Each row is a point on a tangle of strands that fork, close into loops and nearly touch. The rows are in no order.
In the rows, 128 means zero.
Two points are linked if the straight distance between their rows is under 102. Some points are linked to none.
Q812: [116 134 148 131 154  99 142 111 157 119  19  73 120 112 171  83 153  77
  88 196  97]
Q542: [160 142 144 121 143  86 136 125 153 118 142 100 131 106 145 121 172  64
 160 131 124]
Q858: [139 164 129 143 155 133 130 149 176 145 117 133  95 152 195 130 153  90
 104 131 130]
Q876: [ 86 137 136 128 116 128 138 153 164 113 134 150 112  90 133 147 105 150
  98 114 158]
Q30: [ 90 184 157 145 133 106 153 122 105 146  26  93 152 168 128  67 130  91
 102 194  66]
Q690: [162 107 125 119 120 101 148 122 166 106 129  83 129  63 136 134 178  75
 151 109 162]
Q796: [170  76 117  48 174 143 143 104 124 178 171 149  80  97 126 152 157  98
  96  97 198]
Q489: [149 109 108 111 144 140  96 134 174 166 147 110  93 124 171 118 169 103
 109 138 177]
Q141: [114 125 132 152 130 131 113 152  81  97 131 169 133 107 117 130  64 133
 164 154 108]
Q891: [ 99 190 155 141 124 116 134 148 122 137 159 157 136 150 126 159 139  97
 131 121 124]
Q492: [109 134 139 153 109 108 168 102  98 112  27  61 183 134 107  74 141 156
 137 168  70]
Q71: [130 125 129 123 132 159 101 147 139 152 172 173 136 152 126 122 101 191
 149 115 118]
Q625: [159 155 142 124 116  99 155 133 146  93 133 126 122 137 143 136 129  98
 156 109  95]
Q279: [100 119 142 152  97  71 137 133 147 116  98  76 164  81 133 132 171 131
 109 121 135]
Q928: [132 130 136  69 174 154 127 122 113 161 197 189  88 153 128 163 120 101
  99 104 166]
Q385: [115 123 133 113 133 114 125 132  77 136 183 160 156 104  96 166 125 155
 156 115 144]
Q126: [119 139 133 156 105 147 113 155 160 148 112 114 165 158 124  81 137 195
 140 136  99]
Q415: [144  78 132  96 125 173 127 107  88 119 165 181 116 117  84 156  66 201
 138  71 139]
Q505: [136 118 107 126 131  92  97 120 169 147 167 105 128 117 142 108 166 104
 122 163 163]
Q82: [160 133 109 144 150 131 100 110  95 123 138 157 110 169 130 153 122 104
 158 119 114]
Q57: [140  97 125 107 167 174 113 128 106 176 172 192  95 165 112 158 126 180
 113  59 154]
Q693: [124 150 134 178  99 124 127 146 134 114  75 116 120 187 117 105 143 110
 133 100  99]
Q986: [152 101  96 121  80 141 135  89 158 105 128  84 117 121 124 130 137 133
 137 103 154]
Q172: [132 136 109 145 124 176  99 137 159 151 140 128 133 162 131 111 135 197
 125 126 140]
Q63: [101 117 137 126  88 107 144 143 163 102 129  97 152  99 126 135 132 168
 113 111 137]
Q530: [139  74 110  87 126 146 140  96 123  90 157 147 114  87 111 142  77 168
 141  97 155]
Q748: [119 117 141 136 128  53 136 105 142 119  66  95 146 131 146  87 160  62
  87 177  77]
Q177: [137 105 127 115 181 100 127 143 137 120 139 139 110  62 160 144 137 101
 136 124 156]
Q494: [114 173 135 153 116 110 112 116  95 127 124 107 138 165 126 130 127  85
 123 186  97]
Q315: [163  97 109 104 114 149 124  88 146  99 115 102  74 108 138 155 104 105
 113 133 151]
Q746: [140 129 111 130 157 143 101 104 121 113 116 110  92 118 162 175 113  80
 114 161 142]
Q318: [129 171 124 136  86 131 139 138 126 112 114  96 146 124  99  68 107 113
 180 169  98]
Q711: [162 140 129 152 117 144 118 134  90 114 132 133 138 171 125 140 114 158
 178 108  88]
Q875: [ 99 167 132 162 122 151 105 157 131 148 142 163 109 192 117 127 120 114
 126 123 114]
Q416: [147 104 104  32 122 139 142  85 135 145 201 119 113  94 115 171 139 148
 114 105 172]
Q154: [144  69 122  58 146 194 155  85  99 149 180 163 120 109  75 131  96 214
 131  42 164]
Q519: [109 140 141  93 143 151 129 125  74 169 208 204 136 138  98 161 105 158
 148 112 135]
Q592: [140 170 153 150  96 136 143 151 137 135  99 148 138 201 119  61 100 134
 133 159  58]
Q389: [154 132 120 182  90 172 117 142  92 113  98 137 142 147  91 103  94 171
 198 121  85]
Q958: [133 140 136 198 105 184 118 153 105 110  65 123 121 181  99 110  95 166
 150 112  73]
Q168: [144 142 131  96 141 146 135 135 135 153 191 202  98 174 140 152  98 125
 113 101 122]
Q970: [135 121 105  88 150 175 101 102  79 156 186 170 106 143  81 148 107 141
 149 122 163]
Q994: [135  95 132 128 147  96 122 133 165 117 100 114  91  76 168 156 150  75
  88 116 164]
Q797: [186 109  96 129 100 131 142  95 165  99 116  65 123 110 125 113 168  80
 161 114 163]
Q844: [136  89 112 148 110 115 127 122 114  70  99 112 147 101 122 122 115 154
 166 124 128]
Q229: [ 82 152 160 167  92  83 134 148 103 113  80 146 168 165 125 106 109 105
 104 165  53]
Q219: [124 140 141 131 106 106 141 139 158 115 106  88 179 142 149  73 129 179
 131 167  87]
Q25: [128 181 151 150 130 136 129 170  94 148 131 167 173 158 157 125  89 157
 159 165  71]
Q860: [127 103 100 121 164 163 114 143 154 167 129 120  81  96 139 120 148 112
 119 110 213]
Q16: [140 123 104  77 129 128 133  95 140 142 185 102 113  85 128 168 159 102
 113 143 171]
Q595: [113 170 134 134 120 117 114 147 117 145 148 129 170 148 160 132 125 173
 123 171  97]
Q80: [146  70 118  30 175 131 149  76  79 169 190 149  82 115  94 164 138 123
  91  88 187]
Q503: [111 115 138 149  91  77 123 126 173 126 100  68 130  97 128 118 191  73
  84 142 148]
Q896: [ 95 156 145 105 143  91 126 144 151 148 177 138 143 106 168 167 136 100
  87 141 146]
Q833: [ 85 178 144 156 150 133 130 150 128 135  97 135 129 148 177 142 100 125
  83 177 106]
Q213: [138 155 159 160  77 140 165 158 140  95  87 139 157 134 124 104  81 185
 148 109  53]
Q824: [152 112 115  87 178 122 129 121 106 123 174 138 122  67 119 148 139 109
 168 103 174]
Q743: [119 112 124 106 147 138 139 143 133 128 143 162  93 115 138 171 117 139
 115  83 169]
Q522: [ 96 134 147 141 126  59 119 136 165 129  90 100 136 130 159 130 173  67
  72 163 110]
Q129: [139 118 140 133 116 119 128 160  91 113 163 183 159 113 120 133  67 170
 189 122  81]
Q451: [145 103 132 139  74 125 125 133  95  88 148 135 183 119 103 127  92 189
 188 118  77]
Q445: [152 115 121  72 214 157 141 117 108 164 172 155 102  80 146 158 135 116
 127 111 185]
Q214: [103 154 170 166  91 119 163 150 105 122  50 118 173 156 112 103  98 183
 128 147  47]
Q401: [164  70 106 103 120 140 131 106 161 133 165 132 128 110 110 116 161 181
 144  62 176]
Q717: [137 102 116  42 170 147 147  90  76 152 205 175  95 126 122 176 102 128
  97 120 161]
Q235: [156 111  92 161 101 195 121 106 159 127 124  96 130 147 115  90 128 200
 164 110 144]
Q601: [121 115 129 160 132 102 148 105 140 112  20  52 163 131 141  75 153 122
 120 142  99]
Q224: [133 122  94 105 120 179  97  92 121 150 166 123 109 142  91 137 129 152
 148 126 179]
Q6: [117 169 148 150 115 129 151 148  91 106  97 108 162  97 109 105  89 152
 179 176  90]
Q764: [109 147 123 151 157 127 111 133 114 125 127 149 112 141 171 144  80  84
 102 172 119]
Q132: [106 151 135 152 123 129 166 122  88 142  16 102 165 171  99  40 131 134
 140 178  46]
Q747: [123 165 143 129 137 119 125 135 102 149 176 156 153 145 158 177 124 141
 124 139 103]
Q420: [142 130 122 131 108 109 135 113 171 102  96  85 125 128 150 101 134 110
 109 151 114]
Q405: [115 134 133 171 103 159  93 164 133 142 143 178 129 180  91 113 102 178
 139 107  98]
Q779: [101 165 141 152 159 129 136 154 153 137  75 124 114 158 177 124 132  62
  74 161 101]
Q590: [135 114 120 157 109 124 121 149 165 134 105 120  97 150 140 133 173  95
  99  85 166]
Q971: [108 123 140  72 171 135 157 136 104 143 178 160 115  85 119 188 121 160
 105  70 179]
Q929: [143  83 120 111 150 137 118 131 121 149 168 160 118 128 116 153 152 168
 130  65 164]
Q163: [145  75  98 113 116 123 107  99 148 123 153 126  87  98  89 119 151  76
 142 105 195]
Q731: [ 85 164 173 158  80 106 136 158 135 124 114 152 153 162 115 126 106 144
  92 137  74]
Q218: [ 82 187 168 142 104  83 161 145  85 138  72 123 179 163 101  87 115 115
 124 198  57]
Q472: [129 107 139 125 136  46 114 109 160 115 139 110 142  85 165 143 163  68
  91 161 119]
Q327: [107 173 145 142 150 125 131 157  93 111 120 139 154  86 130 143  96 131
 164 148 113]
Q325: [128 168 163 156 103 154 145 179 130 141 128 155 162 145 142  95  82 193
 162 131  63]
Q302: [152  92 112  39 148 178 161  84  95 153 191 126 109 124  96 162 128 192
 126  84 173]
Q331: [ 96 149 141 177 110 152 144 152 122 121  29 120 146 164  87  23 107 142
 139 162  71]
Q22: [126 116 143 132 177 107  95 132 109 163 169 180 118 132 161 166 156  93
 105 118 144]
Q820: [116 151 134 173 133 122 141 140 144 121  27  92 126 173 129  72 156 105
 113 130  97]
Q368: [ 96 143 143 151 131 102 123 140 105 106  81 117 143 125 162 167 115 140
  89 148  96]
Q185: [122  92 102 142 121 132 112 137 182 116  93 107  70 118 148 135 137  79
  88 114 177]
Q548: [ 91 130 134 184 100  93 124 141 138 110  94 104 141 136 109 128 168 113
 122 113 124]
Q47: [138 123 108 121 140 106 122 105 100 119 159 137 140 121 134 172 131 135
 135 136 126]
Q79: [130 115  96  96 141 149 118 117 149 153 155  87 110  55 117 145 169 118
 117 133 216]
Q349: [161 118 134 104 103  97 151 109 137  64 146 119 123  96 126 154 127 109
 154  92 125]
Q145: [122 143 117 146 100 140 116 145 121 107 138 118 161 128  71  82 118 145
 187 146 132]
Q7: [123 153 142  99 184 108 122 145 132 167 177 147 120 116 185 179 163  54
  87 131 164]
Q340: [116 138 145 116 144  65 118 132 119 127 162 125 170  88 179 170 139  86
 103 164 106]
Q620: [140  44  96  95 123 145 126  99 147 134 162 133 109  90  91 128 160 135
 126  71 215]
Q617: [109  94 118 122 110 110 105 119 141 113 173 140 121 131  87 135 156 115
 135 111 169]
Q941: [137 130 109 158 147 122  92 109 136 108 104  88  92 123 143 122 131  51
 113 176 135]
Q566: [159 108  88 161 140 154  99 119 151 111  90 103  96 167 158 102 126 133
 125 127 126]
Q640: [135 155 103 143 124 167 112 129 128 122 152 122 118 126  90 113 135 129
 172 130 156]
Q532: [135 117 105 167  98 175 112 118 157 103  72 101 120 158 118  87 117 161
 135 112 126]

A fork is a point with three links, a tip a point with one. Leave the first point through the second and follow the links. Name the first fork or tip that comes.
Q185; Q994 -> Q168
Q519; Q970 -> Q451
Q451; Q129 -> Q47
Q168; Q928 -> Q590
Q505; Q489 -> Q530
Q530; Q415 -> Q505

A piece is two or more points that can be reached from each other along the links. Count, over all rows, the pieces, the separate loops (a circle has one, a figure eight two, a Y none), the forks (points with three links) and the tips (points with one).
pieces -> 5
loops -> 0
forks -> 10
tips -> 20
